Points, in no order, along strands that fork, close into loops and pass close to each other.
In the rows, zero is written as 128.
Two points are linked if the straight distance between their rows is under 100. Some points are linked to none.
j638: [143 113 144 125 118  78 110 195 125 155 107 141 144 132 153 175 156 123
 113 170 143  74]
j333: [123 172  97 137 108 159 137 132  79 154 118 107 114 161 109 116 144 136
  92 125 158 178]
j522: [ 76 195 102 146  78 109 111 106 126 121 133 114 163 118 125  87 157 169
  92  92 151 131]
j758: [ 74 178  94 133 102 136 126  85 120 122  99 118 155 106 147 107 113 156
  86 118 167 147]
j644: [155 125 137 166 120 148 117 168  75 123 139 132 164 195 127  89 175 159
  99 106 140 104]
j222: [ 94 152 125  45 156 108 198  88 120 152  72 160  83  68 131 230  77 118
 161 144 165 171]
j994: [138 136 121 150 122 123 108 175 135 144  97 107 104 154 109 112 199 122
 107  60 154  73]
j846: [121 126 139 109  98 112 156 113 158 131  97 166 149 124 166 135  92 138
 105 159 179 118]
j5: [130 168  95 137 135 168 150 123  96 133 116 130 102 151 136 110  87 124
 106 145 170 189]
j733: [129 136  91 124 148 159 106 112 155 101 116 111  99 122 172 127  87 100
  99 123 123 122]
j715: [157 149 129 104 125 143 182 115 121 142 150 143 104 138 108 143  96 103
 150 158 135 192]
j430: [117  86 122 152 133  98  91 203  93 108 112 137 156 149 137 116 155 167
 103 145 151  71]
j80: [180 129 116 165 136 125 124 163 120 107 134 142 139 189 163  84  99 130
 109 125 139 116]
j980: [ 79 118 122 156 107  64  98 180  88 123 114 140 159 110 108 123 171 173
 111 162 156  92]
j884: [159 111 118 128 152 157 147  93 160 120 135 139  58 131 106 114 101  77
 169 111 119 174]
j552: [137 157 118  90 134 147 135 117 168 114 107 119 103 107 181 163  76 110
 118 134 130 107]
j894: [146 116 150 160 119 169 112 115 145 116 173 116 175 173 134  89 121 142
 134 114  95 105]
j668: [168 157 109 160 122 172 130 151  95 135 103 111 133 186 139 102 165 136
  79  86 157 118]
j765: [135 155 184 126  82 146 104 101 155 146 167 107 229 164 154 107 174 180
 107  92  87  81]
j202: [138 101 112 136 148 173  77 105 135  91 153 106 109 119 151 127 107 100
 119 126  83 124]
j429: [ 98  98 129 137 130  75 112 177  68 128 154 136 120 109  47 120 185 154
 162 145 125 125]
j676: [152 178 169 145  96 133 110 150 136 148 160 109 203 177 146 107 156 154
 112  86  98  87]
j693: [ 54 148  98 153 110 127  97 122  95 125 101 113 149 115 113 100 190 178
  76 110 157 125]
j691: [154 100 124  99 148 109 134 141 154 143 119 122  83  96 131 178 126  83
 150 155 100 143]
j675: [ 82 122 140 139 113  67  86 181  87 125 157 123 172 107  92 136 186 170
 128 142 117  69]
j248: [116 106 135 136 124 109 133  50 159 105 153 140 133  61  95  96 110 129
 178 132  80 169]
j866: [114  74 106 138 163  85 126 152 142 136 102 151  70 114  91 114 157 106
 165 136 146 145]
j134: [127 143 129 155 118 142 102 138 135 121 126 101 145 154 112  85 199 147
 101  47 122  70]
j284: [110  67 121 169 149 106 124  67 129  73 154 133 133  55  95 105 127 129
 189 139  53 160]
j852: [147 147 144 133 102 162 118 116  99 115 196 117 195 153 135 116 115 137
 106 152  83 162]
j761: [161 126 141 110 120 178 166  86 127 133 172 122 117 131  99 149 108  82
 145 144  86 185]
j937: [ 94  79  97 109 158 145 113 111 137 157  62 111  57 124 132 131 166 116
 101 123 177 144]
j954: [137 123 123 124 115 120 125 117 125 111 148 129 145 102 140 132  93 127
 134 174 110 158]
j249: [121  64 121 147 148  99 104 166 139 110 138 146 102 133 104 110 145 128
 147 142 125 101]
j966: [122 154 158 108  93  51 138 147 139 154 149 136 176  90  98 155 128 131
 173 168  97 122]
j231: [131 158 115 111 140 107 152 106 111 136 133 118 100  78  78 143 130 103
 175 144  96 198]
j786: [127 114 139 133 118  96  97 167 133 124 132 127 163 130 148 133 138 141
 113 148 131  77]
j296: [104  70 155 153 137 122 100 103 154 111 172 120 139 105  85 106 142 133
 170 120  67 101]
j889: [161  62 126 150 155 140 128  92 151 107 151 149  79 136 105  93 111  85
 190 117  91 173]
j82: [103  48 136 151 165 120  90  84 113  71 171 124 133  79  89 105 145 132
 177 133  49 110]
j923: [109  82 131 135 135  97 107 159 122 126 142 132 117 113  58 130 180 121
 148 126 111 110]
j579: [161 136 154 122 102 128 159 126 163 124 137 163 166 155 163 114  72 137
 133 147 141 117]
j100: [155  93 161 102 133 149 144  45 186 112 150 135 137  94 136 133  80  99
 159 138  62 141]
j503: [136 105 132 173 141 142 109 192  49 110 184 128 161 185 111  98 173 171
 115 118 105  74]
j241: [ 95 109  96 159 160  94  95 128 103  91 129 119 107  81 116 120 104 127
 153 157 112 166]
j760: [135  84 156 177 137 180  94 109  95 104 211 123 176 173 113  87 121 154
 144 133  75 125]
j578: [140 144 152 117 102 148 146  94 135 141 181 109 136 114  86 138 133 116
 148 125  74 164]
j466: [166  88 146  93 145 126 162  70 187 111 129 139  95  72 143 169  92  87
 185 141  69 144]
j909: [130 157 145 124  80 124 134 127 102 127 156 121 201 144 141 114 119 170
 100 154 121 145]
j371: [117 143 150  61 124 119 187  87 151 131  99 165 108  71 135 198  85 121
 140 146 164 142]
j146: [106  79 104 129 137 123 126 125 141 133  63 147  93 142 144 123 150 121
  96 123 187 123]
j400: [193  88 146 165 152 183 109 153 145 127 155 126 131 210 148  88 133 113
 133  95 107  84]
j776: [ 59 182 102 100 106 121 144  92 137 157  66 123 132  95 154 141 116 140
  86 122 198 135]
j598: [122  99 161 126 127 126 132  71 186 116 147 128 143  91 117 119 116 123
 160 132  86 117]
j198: [126 132 182 108 100  88 117 121 167 151 159 135 190 104 108 134 138 130
 160 147  82 103]
j731: [103 156 129 103 103 122 159 108 154 137  65 151 116 112 173 158 113 140
  88 124 196 117]
j911: [107 112 121 161 133 112 104 187  41 118 167 125 138 149  80 121 173 162
 127 140 132 103]
j424: [130 111  88 107 190 111 123 140 131 147  99 115  51 105 119 168 123  83
 171 142 115 167]
j501: [ 91 130 105 171 149 128  84 126 113  89 153 123 127 104 113  87 113 135
 133 116 114 126]
j255: [125 152 179 128 117 112  92 140 183 136 158 114 192 117 144 131 133 137
 147 119  84  53]
j16: [ 67 142 102 125 125 120 109 139  79 152 107 105 132 107 100 132 176 149
  97 143 149 166]
j646: [121 183 111  67 158 164 160 112 137 124  94 116  95 104 177 194  67 114
 104 133 156 130]
j825: [151 150 144 104 133 124 151 106 135 149 149 103 112  82  83 169 155  95
 173 130  61 170]
j936: [183 158 150 161 107 115 142 176 114 125 119 144 176 180 169  94 121 143
 113 113 152  95]
j556: [110 125 172 138 128 111  86 160 159 127 175  99 182 133  96 118 171 151
 147 109  66  59]
j718: [141 162 148 109 111  86 161 134 124 138 155 143 157 101 121 145  84 121
 160 182 105 162]
j787: [ 77 130 140 142 135  91  87 156 112 110 193 113 160 109  83 123 166 160
 150 117  72  80]
j662: [121 159 114  80 162 136 156 144 125 144  72 145  85 128 190 198  71 119
 108 128 193 130]
j527: [146 101 112 158 148 106 118 177 138  97 118 149 106 172 154  83  92 120
 145 126 156 117]
j419: [160 156 117 125 112 191 141 117 129 128 110  99 132 169 172 122 134 128
  66  88 144 134]
j451: [ 95 185 102 158 103 112 118 137 132 130 107 127 119 130 111  84 154 154
 104  68 171 117]
j380: [ 83 143 111 171 122 114  87 135 130  88 125 123 124 128 105  82 148 147
 114  85 144  94]
j110: [133 179 112 126 134 128 164 143 147 123  90 153  89 146 165 119  68 114
 114  94 195 130]
j453: [ 94 151 125  54 182 123 188 119 113 160  75 153  69 106 162 225  59 120
 140 142 189 149]
j242: [140  99 125 154 113 170 111 115 140 118 121 107 129 164 125  92 184 139
  89  88 133  89]
j247: [130 153 105 134 134  98 137 187 128 121 100 159 101 153 162 115  70 106
 141 137 181 128]
j186: [154 110 129 157 129 160 107 122  85 105 187 114 151 149 112 107 115 129
 138 162  88 153]
j318: [175  77 131 156 141 185  87 116 146 105 151 104 101 174 157 111 119  98
 125 108  85 109]
j156: [160 120 143 126 112 172 124 123 141 134 139 114 138 161 137 121 155 131
  99 120 119 114]
j362: [166 108 124 117 160 110 143  98 137 116 124 134 101  64 129 169 109  85
 176 153  71 171]
j635: [ 89 137 107 100 138 139 125 107  98 159  90  87 119  92 123 164 149 135
  97 168 154 170]
j116: [138 111 138  74 122 122 169 106 169 157  96 161  94 110 140 182 109 102
 135 137 160 123]
j340: [126 148 108  82 141 148 163 107  86 152 109 113 109  99 133 187 105 120
 110 177 146 186]
j573: [125 191 124 141  98 109 151 152 145 148  93 147 106 147 130 104 123 127
 118  77 191 117]
j312: [146  79 119  95 124 112 140 138 169 155  79 155 100 140 146 150 135 113
 122 148 174 115]
j797: [140 189 114 110 125 172 148 136  94 161  99  93 114 153 149 155 138 127
  77 109 159 159]
j604: [124  88  99  81 165 158 139 110 133 158  64 112  48 131 148 163 112  93
 108 134 163 156]
j171: [132 129  97 114 150 146 173 123 111 141 112 152  79 134 141 136  74 109
 143 157 173 196]
j38: [175 165 182 127  99 151 162 138 141 146 168 147 185 180 157 117  86 138
 140 124 122 110]
j278: [138 130 126 123  99 137 123 146  97 162  82 124 137 155 141 143 182 148
  70 141 169 128]
j885: [184 181 164 137 103 133 143 167 140 148 119 124 191 176 182 127 143 137
 104  76 134  78]
j697: [129  93 108 121 144 111 159 118 155 142 112 166  58 124  84 105 125  88
 175 104 154 172]

A tip is a point with one link. Name the tips that can be reached along the links from each point below, in the order of the rows.
j501: j765, j241, j340, j38
j697: j994, j231, j889, j909
j100: j424
j312: j400, j604

A piece is all that can be reached along the links. How many separate loops has the piece of each point below (a circle has one, a figure eight two, a Y none), and how many tips (points with one link)?
j718: loops 0, tips 2
j937: loops 0, tips 2
j340: loops 0, tips 4
j296: loops 1, tips 1
j697: loops 0, tips 4
